Each row is a point on a tangle of strands that fork and nearly touch. The rows are in no order.
Points whose rows are less than 79.4 apart are linked; no others are. Some points are linked to none.
k687: -28; 42; -20; -1; 17; 8; 10; 11; 40; -1; -41; -18; 16; -8; 15; -8; 6; -6; -17; 16; -5; -16; -20; 3
k576: 7; -17; 2; 2; -6; -19; 10; -30; 21; -5; 25; 46; -13; 8; 32; 33; -61; 22; 25; 31; 12; 3; 43; 19
k382: 11; 14; -15; -4; -1; 3; -14; 20; 6; -13; -5; -30; 28; 12; -22; 11; 24; -7; -47; -13; -15; 5; -4; -6
k111: 20; -36; 16; -18; -25; 13; -24; -28; -21; 22; 17; 12; 15; 24; 13; 14; -7; 1; 19; -16; 15; 25; 22; -17
k312: -11; -47; 17; -27; 54; 5; -11; -12; 0; 20; -16; -3; 5; -30; -20; 12; -5; 27; -8; -11; 7; -8; -11; -31
k259: -8; -6; -24; 3; -29; -11; -34; -24; -34; 31; 19; -12; -6; 18; -18; 12; 43; -5; -24; -21; 8; 45; -10; -12
k85: 8; 47; 26; -16; -26; 18; 4; 7; 2; -5; -27; -24; -21; 7; -37; 1; 26; -32; -14; -22; -10; 12; 5; 27
k697: -5; -8; -8; 23; 19; -29; 30; 4; 3; -25; 4; 26; -34; 3; -10; -31; -12; 34; 13; 11; -9; -29; -16; 26
k684: 11; -14; 35; 13; 2; -22; -31; 16; -29; -5; -2; 22; -6; -6; -13; 17; -9; -11; 40; -9; 6; 21; 8; 0
k452: 31; -29; 8; -4; -13; -2; -33; 11; -32; 11; 11; -4; 19; 15; -8; -16; -3; -24; -13; -33; -2; 9; 18; -42
k938: 20; -19; 3; 15; -7; -13; 29; -5; 3; 7; 1; 46; 9; 36; -15; -20; 6; -3; 2; -3; 7; -13; -2; 51
k435: 26; -15; 47; 14; -22; -19; -14; 2; -13; -28; -19; -11; 3; 10; -16; -4; -26; 8; 18; 1; 1; 1; 28; 31
k154: -4; 19; 9; 23; 3; -2; 12; 22; 20; -7; 11; -33; 15; -34; -21; 11; 20; 20; -38; 16; 11; 5; -41; 11
k575: 1; -38; 21; 23; -6; -26; -30; 34; -5; 20; -13; -14; 12; -39; -8; 30; 15; -4; -40; 1; 19; 30; -6; -17
k485: 10; 2; 27; 8; 21; -4; -5; 23; -1; -29; 14; -25; 17; -42; -35; 33; 5; 28; -16; 15; 3; 20; -10; 10
k882: 32; 21; 2; 6; -4; -3; 17; 63; -32; -29; 29; 0; 17; 16; -4; 3; -7; 43; -11; -3; 4; 2; 6; 23
k145: 20; -52; -3; 5; 2; 2; -25; -23; -2; 29; 13; 56; 24; 4; 5; -2; -12; -4; 18; -12; 0; -9; 18; 8
k611: 0; 36; -36; 5; -3; 25; -11; -10; -20; -13; 34; 11; -3; 6; -22; -13; 21; -9; 17; -17; -21; 10; -24; 8
k262: 20; 0; 0; -4; 16; -15; 36; 14; -12; -21; 15; 21; -22; 9; -33; -41; -20; 24; 1; -4; -5; -19; -18; 43
k3: -9; -35; -11; 15; -14; -20; -26; 15; 16; 28; -24; -10; 31; -18; 16; 8; 28; -14; -47; -3; 15; 14; -17; -27
k760: -11; 7; -12; -11; -19; 1; 18; -33; 22; -13; 2; 9; -34; 24; 28; -1; -5; 1; 30; 31; -12; -24; 38; 49
k789: -3; 24; -26; 21; -11; -9; 9; 28; 4; 30; -2; -11; -10; -17; 13; -21; 26; -47; -39; -17; 6; -4; -20; -25
k97: -9; 22; -2; 14; 21; 1; 7; 23; 19; 12; -34; -7; -3; -29; -27; -30; 5; -9; -31; -12; 0; -32; -45; 28
k969: 13; -35; 23; -11; 24; -14; 3; 13; -24; -10; 17; 1; -5; -20; 19; 10; -46; 7; 22; 13; 15; -5; 38; -32
k746: 3; 22; 25; -12; -43; 8; -11; -13; -9; 28; -10; -24; -30; -5; -23; -9; 26; -38; -5; -32; 8; 20; -4; 5
k853: 5; -6; 16; -1; -14; 22; -44; -22; -4; -7; -8; -43; 9; -24; -27; 22; 15; 1; -9; -5; -13; 16; -17; -11
k48: 38; 14; 14; 17; -20; -1; -2; 45; -37; -8; 20; 33; 12; 10; -16; 5; -15; 55; 8; -1; 8; 19; -12; 56
k77: -15; -25; 1; 25; 21; -34; -6; -3; 10; -28; -12; -4; -19; -7; 13; -14; -29; 16; 10; 14; -14; -35; 10; -17
k784: 33; -21; -5; -2; 5; -36; 0; -8; -7; -31; -5; 35; -7; 30; -2; -25; -34; 5; 9; 2; -5; -29; 41; 23
k513: -42; 5; -8; -15; -1; 16; -3; -26; 40; 21; -25; -24; 0; -30; 33; 19; 22; 0; 2; 22; -3; 20; -36; -22
k861: -30; -31; 6; -16; 16; -10; 3; -5; 31; 31; -35; -4; 11; 0; 24; -6; -6; -1; -13; -10; 6; -10; -33; -50
k943: 5; -3; 24; -2; 15; -8; -10; 23; 25; -36; -31; -29; 38; 1; 4; 21; -29; 4; -10; 19; -21; 1; 15; -19
k311: 15; -17; 10; -28; -6; 16; 20; -56; 10; 31; 8; 30; 10; 34; -14; 11; -23; -5; 13; -5; -2; 14; 10; 3
k384: 26; -14; 32; 11; 3; -32; 0; 22; -14; -35; 5; -19; -12; -19; -16; -19; -45; 9; -4; 0; 2; -16; 21; 5
k169: -27; -10; -11; -37; 28; 32; -20; -15; 14; 37; -44; -20; 1; -33; 13; -14; -13; 6; -4; -22; 10; -41; -24; -30
k909: 11; -44; 15; -30; 40; 4; -19; 16; -24; 13; 12; 21; 0; -30; 25; 30; -12; 4; 26; 1; 25; -10; 30; -20
k773: 2; 32; -23; 18; -19; -5; 48; 41; -17; -13; 24; -14; -8; 10; 5; -28; 12; -5; -7; -2; 11; -22; -13; 14
k578: 23; -34; 3; 13; -22; 1; -24; -16; -9; 13; 4; 22; 23; 32; 17; -13; 2; -19; 24; -16; -3; -7; 24; -1
k478: -22; -31; -6; -20; 4; -3; 27; -17; 24; 33; -19; -27; 5; -8; 16; 27; 34; 2; -43; 10; 17; 10; -2; -34
k131: 6; -31; -19; -3; 15; 7; -6; -36; 0; 28; 30; 30; 4; -2; 4; -22; -22; -10; 17; 2; -1; -37; 22; 14
k257: 15; 1; 5; -26; 14; 13; -4; -36; -3; -10; -1; 3; 6; 11; -50; 5; 14; -1; 1; -13; -14; 12; -10; 34
k461: -43; 9; -21; 21; 18; 9; 29; 5; 16; -11; 7; 4; -33; -14; 23; -7; 29; 14; 21; 34; -2; -36; 2; 39
k660: 25; -8; 16; -8; 23; -25; 20; 25; -14; -24; 15; 32; 7; 6; -39; 0; -26; 18; 3; -6; 6; 12; -4; 40
k946: -4; -29; 3; 3; 41; -35; -10; 7; -5; -20; 7; 23; -26; -18; 24; 2; -39; 11; 20; 21; -2; -34; 41; -26
k594: -4; -7; -21; -34; -15; 33; -14; -54; -7; 27; 9; -11; -14; -2; -18; 32; 39; 3; 0; 1; -2; 39; -2; 17
k820: -16; 8; -5; 36; 9; 5; 24; 28; 15; -16; 20; -22; 2; -39; -1; -3; 13; 29; -8; 27; -1; -16; -33; 23
k26: 4; -28; 31; 30; 4; -30; 34; 23; 15; -1; -6; 3; 7; 3; -9; -9; 15; -2; -13; 23; 18; -17; 22; 19
k185: 8; -31; 11; 21; -7; -31; 45; 12; 12; -9; 8; 32; -2; 31; 8; -13; 4; 20; -6; 15; 13; -17; 27; 42
k558: 13; -17; 38; 6; 20; -20; -4; 32; -29; -10; 18; -6; -13; -41; -6; -1; -47; -5; 7; -2; 9; -3; 8; -23
k147: -5; -5; -29; -13; -37; 2; -21; -16; -31; 24; 4; -44; -6; 20; -3; 24; 39; -12; -38; -16; 12; 30; 6; -38
k957: 0; -19; 13; 4; 21; -11; -43; 22; -8; -7; -26; 13; 10; -12; -15; 21; -12; -5; 2; -15; -13; 22; -19; -45
k649: -7; 46; -26; -9; 26; 23; 15; 18; -1; -15; -7; -6; -18; -8; -10; -24; -5; -10; -4; -7; -15; -36; -2; 16
k152: -15; 31; -18; 8; 13; -3; 43; 34; 2; -24; -5; -10; -16; 2; 9; -23; -2; 10; -14; 11; -6; -44; -22; 10
k499: 36; 0; 43; 6; -21; -30; 6; 0; -10; -28; -6; 24; -3; 21; -13; 4; -54; 18; 16; 6; 18; 10; 35; 49
k326: 0; 13; -7; -46; 6; 17; -2; -21; -7; 21; -30; 5; -32; 7; -28; -2; 13; -31; -12; -33; -13; 13; -7; -24
k213: 12; -25; 16; -4; -12; -10; 17; -47; 1; 8; 22; 33; -7; 14; 4; 4; -46; 7; 27; 11; 4; 13; 12; 10
k40: 24; 17; 2; 7; 18; -7; 3; 89; -27; -33; -7; -5; 24; -6; 4; 29; -8; 26; -16; -1; 8; -17; 5; 14
k62: 37; 27; 17; 0; -27; 6; -20; -6; -10; -20; 12; 13; 39; 61; -16; 11; -28; 13; 13; -16; -1; 23; 21; 32
k221: -42; 6; 1; -3; 0; -15; -15; -22; 41; -9; -27; -22; 13; -17; 57; -23; -40; 9; 13; 28; -14; -22; -24; -20
k579: -14; -14; 26; -7; -11; 24; -6; -11; -8; -9; 13; -42; -12; -31; 12; 11; -17; 19; 24; 17; -1; 18; -19; -39
k293: -48; 7; -28; 3; 39; 2; 19; 0; 32; 30; 0; 0; 12; 0; 30; -3; 24; -2; -12; 9; -2; -54; 19; -9
k631: 1; -3; 10; 27; -28; 5; -19; -24; -13; -5; 25; -5; -7; -9; -4; -7; 6; 1; 33; 4; 0; 12; -8; 15
k52: 24; 4; -15; 24; 10; -13; 12; 10; -9; 19; 43; 63; 22; 10; -1; 10; -38; 6; 0; 0; 30; 15; 10; 12
k602: -8; -14; 14; -12; 7; -11; 18; -29; 2; -8; -16; 1; -20; 14; -6; -9; -8; -15; 25; 5; -22; -13; 0; -9
k612: -33; -50; -8; -28; 16; 28; 2; -7; 29; 28; -22; -7; -4; -8; 37; -9; -5; 13; -10; -18; 27; -33; -25; -48
k989: -13; -1; 13; 29; -11; -11; 8; 11; 21; -2; -38; 2; -15; -1; -3; -12; 26; -19; 1; 4; -13; 0; -38; 15
k501: -8; 11; -5; 30; -28; 5; 1; 4; -5; -31; 3; -25; -16; -2; 16; -14; 3; 1; 21; 20; -9; -16; -5; 16
k864: -15; -15; -9; 37; -21; -24; 21; 14; -2; -2; -1; 31; -9; 34; 21; -26; 35; -12; 13; -4; -5; -13; -5; 2
k227: 33; 34; 4; 5; -40; 22; -33; -10; -11; -6; 5; -8; 21; 46; -23; -4; 7; 18; 16; -19; -2; 15; 1; 50
k67: 2; -17; 19; -27; 18; 19; -8; -27; 4; -7; -20; -29; -6; -10; -14; -7; -12; -5; 14; 2; -15; -26; 13; -3
k246: 10; -53; 21; -20; 38; 14; -12; -8; -7; 13; 6; 15; 5; -28; -10; 20; 3; 21; 10; 7; 12; 2; 17; -8
k64: -22; -33; -6; 2; 22; 2; 3; -10; 19; 21; -14; 3; 8; -2; 13; -6; 28; -15; -4; 6; -9; -37; 9; -14
k961: 7; -3; 0; 28; -18; -1; -3; 27; -12; -18; -7; 14; 21; 46; -9; 4; 36; 15; 10; -15; -10; 19; -11; 20
k628: -7; -15; -12; -19; -12; 22; 6; -29; -18; 11; 4; -10; -12; 14; 35; -25; -9; -22; 31; -12; -7; -27; 16; -41
k317: -27; 15; -27; -8; 15; 20; 15; 15; 5; 50; -30; 12; -26; -31; 25; -18; 13; -34; -19; -12; 20; 3; 0; -50
k209: 34; 23; 0; -9; 9; 1; -7; 3; -11; -19; 7; 49; 30; 47; -18; 36; -44; 13; 18; -2; 4; 27; 13; 32
k732: 9; -14; -25; 8; -19; -15; 2; -26; 33; -14; 14; 29; -15; 28; 30; -1; -22; 29; 9; 18; -9; -44; 37; 57
k356: -13; 46; -12; -1; 8; -12; 0; 34; 31; 19; -28; 1; 0; -34; -8; -30; 8; -23; -51; -21; 10; 1; -56; 22
k104: -27; 79; -17; -8; -10; 12; -2; 33; 19; -19; -12; -18; 0; -16; 12; -19; -21; -15; -17; 0; -16; 14; -53; -5
k449: -4; -41; -15; 24; 2; -10; -13; -8; 12; 18; 11; 46; 25; 21; 8; 14; 53; 1; 4; 7; 2; 10; 16; 16
k497: 10; 43; 10; -7; -34; 26; -11; -7; -8; -17; -7; -18; -11; 21; -18; -7; 14; -19; 17; -14; -9; 9; 3; 40
k692: -7; 42; -26; 9; 15; 8; 0; 28; 5; 32; -23; -1; -22; -39; -7; -19; 22; -37; -50; -22; 12; 11; -12; -2
k344: -11; 7; -36; 12; 3; 3; -15; -13; -19; 6; 33; 5; -8; -7; -27; -6; 30; -15; -7; -20; -10; 15; -44; -15
k937: 15; 4; -2; 15; -24; -17; -9; 43; -23; -33; -13; 20; 2; 53; 31; 24; 1; 51; 34; 18; 1; 11; 24; 35
k55: -6; 29; -3; -20; -12; 25; 9; -32; 6; -12; -8; -6; -35; 0; 8; -5; -2; -16; 39; 22; -17; -3; 29; 34
k413: -29; -9; -8; 36; 21; -18; 26; 22; 14; -33; 11; 4; -24; -20; 14; -11; -1; 45; 10; 29; -1; -34; -20; 28
k281: 24; 13; 11; 14; -33; -2; 8; 28; -23; -36; -8; -18; 15; 53; 16; 0; 4; 52; 13; 13; -9; 0; 20; 39
k665: 39; 9; -1; -20; 6; 13; -12; -4; -19; -12; 24; -2; 16; 6; -57; -10; 0; -7; -20; -25; -12; -5; 1; 23
k799: 21; 8; 32; 24; -25; -17; 20; 6; 3; -10; 8; 20; -2; 13; -6; 18; -35; 39; 16; 21; 29; 21; 13; 66
k334: -13; 34; 1; -3; -1; 15; 6; -6; 4; -24; -38; 4; -60; -13; 9; -18; -13; -26; 30; 5; -26; 4; 30; 8
k530: -25; 18; -13; 2; -20; 22; -9; -19; 25; -5; -9; -44; 17; -8; 22; 33; 32; 8; -3; 19; -14; 30; -22; -28
k181: 7; 9; -4; -2; 13; 4; 15; 18; 0; 0; -10; 0; -8; -14; -53; -18; 29; -3; -37; -21; -5; -16; -39; 34
k512: -5; 21; -37; -1; -25; 7; -13; -10; -26; 23; 13; -1; -27; -4; -30; 5; 53; -27; -26; -24; 8; 31; -20; 3
k765: -13; 28; 15; -5; -29; -4; 20; -5; -2; -5; -32; -24; -54; 4; 18; -18; -21; -38; 28; 0; -12; 5; 1; -23
k466: -4; -7; -21; 42; -23; -5; -20; 7; -9; 14; 29; 12; 24; 25; 17; 10; 50; 1; 7; -3; 11; 19; 17; -7
k920: 10; 4; -31; -4; 24; 8; 21; -25; -7; 16; 44; 15; 8; -3; 1; -23; 3; -7; 1; -1; 3; -21; 12; 9
k502: -20; 6; 12; 11; 11; 2; -9; 3; 19; 13; -49; -6; -20; -32; -6; -33; -2; -32; -1; 1; -10; -27; -34; 10
k205: 11; -7; 37; -15; 29; 3; 3; 2; -3; -16; 18; -25; 7; -48; -25; 46; -11; 21; -2; 22; 7; 31; 14; -15
k136: -46; -1; 1; -17; 8; 27; 32; -16; 25; 25; -6; -14; -33; -35; 29; 14; 18; -4; 18; 25; 2; 2; -11; -24
k341: 13; 4; -3; -7; -8; -12; 12; -33; -10; 5; 7; 17; -49; -3; 1; -42; -28; -21; 26; -3; -2; -29; 13; 24
k713: -3; 13; -29; -6; 1; 8; -3; -29; -17; -26; 46; 4; 16; 29; 9; 6; -9; 4; 29; 8; -19; 11; 13; -41
k92: 8; -8; -16; -2; -15; -6; -10; -26; -12; -17; 15; -2; -8; 20; 38; -25; -24; -10; 25; 8; -17; -35; 43; -21
k590: 10; -22; 25; 7; -23; -14; -8; 1; -12; 30; 15; -27; -2; -23; -15; 17; 29; 5; -22; -2; 28; 30; 1; -8
k827: 15; -21; 0; 22; -5; -27; 29; -2; 3; 32; 29; 53; 8; 15; -11; -9; -11; -12; -2; -12; 25; 14; -1; 15
k69: 28; 27; -15; -16; 0; 17; 9; -16; -21; 9; 8; 13; -20; -5; -10; -45; -32; -39; 10; -20; -2; -22; 27; 26
k806: -7; 73; -16; -17; -11; 25; 0; 17; 12; -21; -1; -40; 5; -16; -11; 5; -2; -19; -27; -7; -18; 11; -31; -16
k601: 1; -21; 15; 27; 12; -19; -29; 14; -14; -15; -7; 29; -2; -11; -34; 10; 7; -3; 15; -16; -11; 24; -23; -7
k5: -5; 28; -51; 7; 5; 13; 0; -12; -13; -31; 43; 21; 17; 36; -3; -4; 10; 3; 20; -6; -25; 1; -12; -7
k49: 13; 2; 40; 5; -24; -27; -10; 13; -23; 27; 33; -4; 3; 0; -21; 13; 5; 7; -1; -10; 43; 55; 11; -1
k96: 10; -7; 4; 17; 22; -25; -30; 60; -7; -9; -15; 5; 39; -6; 14; 25; -2; -15; -19; 3; 4; -7; 13; -26
k278: -11; 18; 27; -3; -38; 1; 29; -5; 7; 6; -11; -43; -26; -14; 9; -9; -5; -25; 10; 14; 4; 3; 0; -18
k802: -3; 2; -19; 34; -25; -6; -6; -5; -4; 0; 2; 18; 5; 44; -2; -2; 49; -17; 12; -16; -9; 18; -8; 0
k554: 25; -13; 7; -41; -5; 16; -21; -55; -5; 8; 10; 7; 4; 20; -40; 9; -1; 1; 6; -23; -12; 26; -1; 2
k839: 15; -15; 27; -2; -31; 23; -17; -26; -23; 15; 42; -33; -5; -35; -2; -5; -7; 8; 23; -2; 15; 11; -5; 11
k599: 7; -1; -18; 9; 9; 13; -1; -22; 12; 8; 49; 34; 38; 15; 12; 44; 1; 21; 8; 22; 13; 22; 25; 19
k310: -31; 16; -25; 17; 35; -4; 15; 13; 36; 2; -7; -12; 42; -2; 15; 1; 8; 9; -28; 13; -2; -33; -7; -12
k148: -13; -18; -2; -28; 11; -7; 1; 2; 21; 23; -8; -44; 22; -28; 14; 30; -5; 16; -64; 17; 22; 25; -15; -44
k260: -23; 27; 9; 5; -23; 3; 1; -12; 9; -27; 6; -32; 13; 28; 3; 31; 25; 1; 16; 15; -21; 41; -11; -40
k375: 3; -4; -1; -26; -19; 21; 24; -26; -21; 22; 9; -7; -42; -8; 28; -33; -22; -25; 29; -10; 8; -19; 20; -9
k411: 9; 22; -11; -28; 10; 28; 7; -11; -18; 21; -15; 12; -25; -5; -8; -25; 7; -47; 3; -25; -7; 2; 28; -8
k123: -3; -8; 31; -35; -28; 28; 13; -30; -15; 7; 31; -33; -23; -20; -6; 1; -9; 10; 25; -4; 7; 25; -12; -25
k836: -12; -29; 21; 28; 12; -35; 26; 19; 20; -3; -25; 19; 5; 13; -10; -4; 19; -6; -13; 5; -1; -1; -22; -5
k446: -4; 13; 8; -47; 6; -3; -16; -5; 21; 17; -4; -47; 23; -33; 5; 7; -27; 9; -59; -10; 6; 15; -34; -33
k484: 1; -12; -10; -4; 55; -7; 1; 3; 1; -16; 5; 18; 30; 6; -17; 14; 12; 11; -5; 3; -10; -3; 17; -3
k812: -5; 44; -29; 25; -25; 5; 26; 39; -5; 0; 13; -11; 0; -2; 16; -20; 36; -29; -24; -7; 7; -8; -15; -7
k139: -22; -1; 3; 15; 12; -21; -6; -3; 16; -17; -16; -17; 1; -21; 22; -22; -52; 2; 3; 15; -19; -21; -18; -37
k887: -44; 39; -19; -14; 16; -5; 0; 2; 37; 14; -20; -15; 19; -30; 47; -27; -15; -10; 1; 25; -3; -6; -28; -6
k604: 10; -13; 0; -16; 43; 24; -24; -31; 0; -1; -25; -5; 11; 5; -34; -16; 2; -10; -1; -17; -27; -42; 2; 10
k189: -12; -16; -8; 2; 1; 29; -23; -26; 11; -14; -11; -2; -5; -10; -5; -4; 31; -1; 24; 11; -22; -20; -2; 36
k429: 36; 4; 13; 6; -20; -10; -19; 19; -26; -6; 30; -3; 20; 7; -38; -18; -6; -17; -20; -34; -1; -1; -2; -1
k552: -20; 56; -18; 7; 38; 41; -6; 15; 7; -2; -25; 11; -24; -36; -17; -16; -1; -11; -6; -20; -14; 5; -2; 2
k528: 10; -16; -20; -26; -17; 13; -9; 0; -22; 40; -11; -29; -14; -3; 8; -2; 35; -24; -42; -26; 23; -3; 6; -36
k388: 12; 30; -27; 1; -5; 34; 22; 13; -11; -20; 10; -5; -6; 1; 7; -14; 14; 22; 10; 14; -7; -22; 0; 62
k814: -10; -63; 16; -12; 1; 11; -4; -12; 9; 19; -24; 0; 2; 20; 16; 8; 30; -5; 2; 2; -3; -3; 14; -32
k987: -10; 20; -34; 4; 4; 13; -15; -8; -3; -16; -11; -9; -16; 9; 30; -29; -4; -26; 24; 10; -28; -53; 22; -6
k255: 17; -27; -5; -16; 5; 0; -23; 13; -38; 4; 7; 0; 19; 12; 6; 20; -12; -7; -7; -29; 1; 22; 15; -72
k950: -13; -1; -18; 3; 50; -6; 33; -15; 7; 14; 46; 0; 6; -17; -11; -13; 7; 15; -9; 9; 17; -27; 1; -6
k174: 13; 21; -27; 19; -25; -14; 25; -4; -6; -26; 42; 39; -13; 31; 13; -13; -44; 39; 13; 12; 8; -3; -1; 36
k163: -7; 43; -5; -36; 2; 12; -11; -4; 14; 1; 1; -42; 12; -29; -10; -3; -14; -12; -46; -10; -22; 2; -30; -25
k480: 13; -12; -13; 16; -10; -27; -1; -3; 6; -31; 25; 49; -10; 16; 30; 12; -41; 33; 21; 19; 8; -7; 29; 40
k654: 21; -5; 2; 34; 16; -5; -22; 65; -9; -20; -8; -4; 35; -20; -7; 11; 11; 14; -30; -4; 0; -13; -6; 7
k745: -18; -24; 5; -8; 7; -18; -13; 2; 44; 29; -41; -9; 38; -7; 35; 2; 12; -14; -36; 13; 2; 3; -15; -24
k105: -13; 17; 4; -23; 6; 2; 4; -14; 18; 25; -41; -7; -23; -16; -13; 6; 18; -34; -35; -11; -6; 19; -28; -13
k675: 36; 23; -4; -9; -43; -4; 16; 9; -24; -30; -14; -4; 1; 63; -3; -23; -17; 25; 11; -6; -8; -10; 16; 43
k892: -7; -7; 25; -19; 8; 15; 1; -5; 5; -13; 13; -43; 5; -34; -3; 36; -19; 25; -10; 11; -4; 38; -18; -49
k840: 1; 3; 0; 33; -7; 3; -18; 43; -12; -41; -16; 15; 22; 26; 18; 29; 26; 23; 20; 12; -9; 14; 9; 18
k288: -19; 13; -17; 31; 3; -8; -32; 21; -7; -14; 18; -8; 21; -25; 7; 25; 8; 3; -7; 0; -8; 37; -28; -41
k748: 19; -30; 31; -18; -15; 4; -41; 6; -26; 18; -2; 17; 8; -5; 13; 28; -2; 0; 36; -12; 31; 35; 23; -15
k721: -10; -32; 26; -22; 0; -2; 21; -20; 13; -1; -29; -11; -3; 24; 0; 19; 10; 1; 15; 8; -10; 7; 1; -40
k322: -17; -18; -14; 18; 55; -15; 9; 13; -4; -5; 31; 20; 18; -13; -2; 4; -2; 22; -4; 18; 8; -27; 26; -8
k412: 32; 10; -7; -6; -34; -17; 16; -20; -4; -16; -7; 24; -7; 59; -2; -22; -40; 9; 12; -5; 3; -19; 17; 35
k519: 18; 8; 12; -15; 24; -24; 24; 17; -7; -20; 4; 50; 8; 27; -23; 34; -11; 9; 14; 9; 7; 33; 12; 30
k968: -21; 42; 8; 25; -31; 7; 24; 9; 4; -19; 3; -28; -38; -30; 23; -11; 3; -13; 16; 23; 5; -11; 3; 15
k643: 3; -26; 4; 4; 11; -5; -28; 23; -6; -3; -12; 3; 25; 2; 20; 16; -18; -10; -6; -4; -13; -1; 5; -62
k931: 19; 23; 42; 20; -16; -24; 2; 23; -12; 4; 27; 16; 7; 9; -12; 18; -12; 12; 15; 2; 41; 45; 14; 34
k641: -20; 5; 9; 12; -31; -5; 32; -29; 18; 33; 22; 23; -22; 12; 24; -8; 27; -17; 33; 15; 16; 15; 10; 29
k141: -41; 7; -6; 17; 7; 15; 21; -6; 33; 13; -10; -6; -27; -30; 22; -3; 36; -9; 12; 26; -7; -11; -8; 12
k144: 5; -13; -8; -14; 45; 7; -23; -11; 5; -5; -20; -3; 28; 10; -34; 15; 7; 4; -19; -7; -23; -18; 4; -18
k634: 7; -4; 28; -17; -43; 4; -9; 1; -1; 23; -25; -39; -17; -6; -13; -1; 10; -20; -22; -19; 4; 26; -21; -36
k667: -10; -51; 11; -3; 18; -15; 0; 1; 10; 14; -7; 40; 13; 24; 18; 25; 30; -4; 16; 9; -6; 7; 32; -13
k379: -28; 18; 6; -47; 35; 15; -17; -21; 36; 30; -53; -28; 15; -29; 4; -5; -20; 3; -15; -13; 0; -13; -23; -12
k488: -19; -3; 14; -32; 27; 13; 2; -26; 34; 24; -51; -21; -4; -20; -13; 8; 15; -13; -19; 0; -9; -8; -21; -7
k325: 21; 21; -17; 36; -17; 7; 8; -13; -7; -1; 44; 40; 19; 19; 1; 10; -62; 18; 4; 7; 14; 1; 10; 18
k133: -5; 7; -7; -10; -21; 12; -15; -24; -9; -6; 26; -19; 9; 26; 0; 22; 17; 3; 22; -5; -9; 37; 2; -47
k810: -18; -34; -42; -36; 3; 13; 11; -14; -6; 39; -5; -23; -17; -5; 12; 8; 30; 1; -54; -10; 32; -3; 0; -44

A fork is a point with three links. Follow the links from the first point to the second and name the forks in between, in order.
k602; k576: k643
k649; k968: k97, k480
k667; k675: k802
k946; k784: k814, k802
k499; k814: k969
k97; k452: k480
k687; k604: k814
k497; k579: k413
k466; k558: k814, k969

A fork is a point with three links, a tip a point with one. Leave the first point through the second and follow the links. Name the first fork or tip that comes.
k413; k820: k480
k144; k484: k643
k501; k631: k413
k379; k169: k969
k799; k931: k987
k697; k262: k634
k578; k145: k814
k5; k611: k104
k97; k356: k552
k552; k649: k97

Name the points in between on the shortest way along the links from the first point to the second, in order.
k512; k104: k259, k147, k528, k810, k478, k148, k446, k163, k806
k312; k612: k246, k909, k969, k558, k384, k435, k499, k799, k931, k49, k590, k575, k3, k745, k861
k259; k136: k512, k344, k611, k5, k713, k133, k260, k530, k513
k909; k721: k969, k946, k77, k139, k221, k887, k687, k310, k293, k64, k814
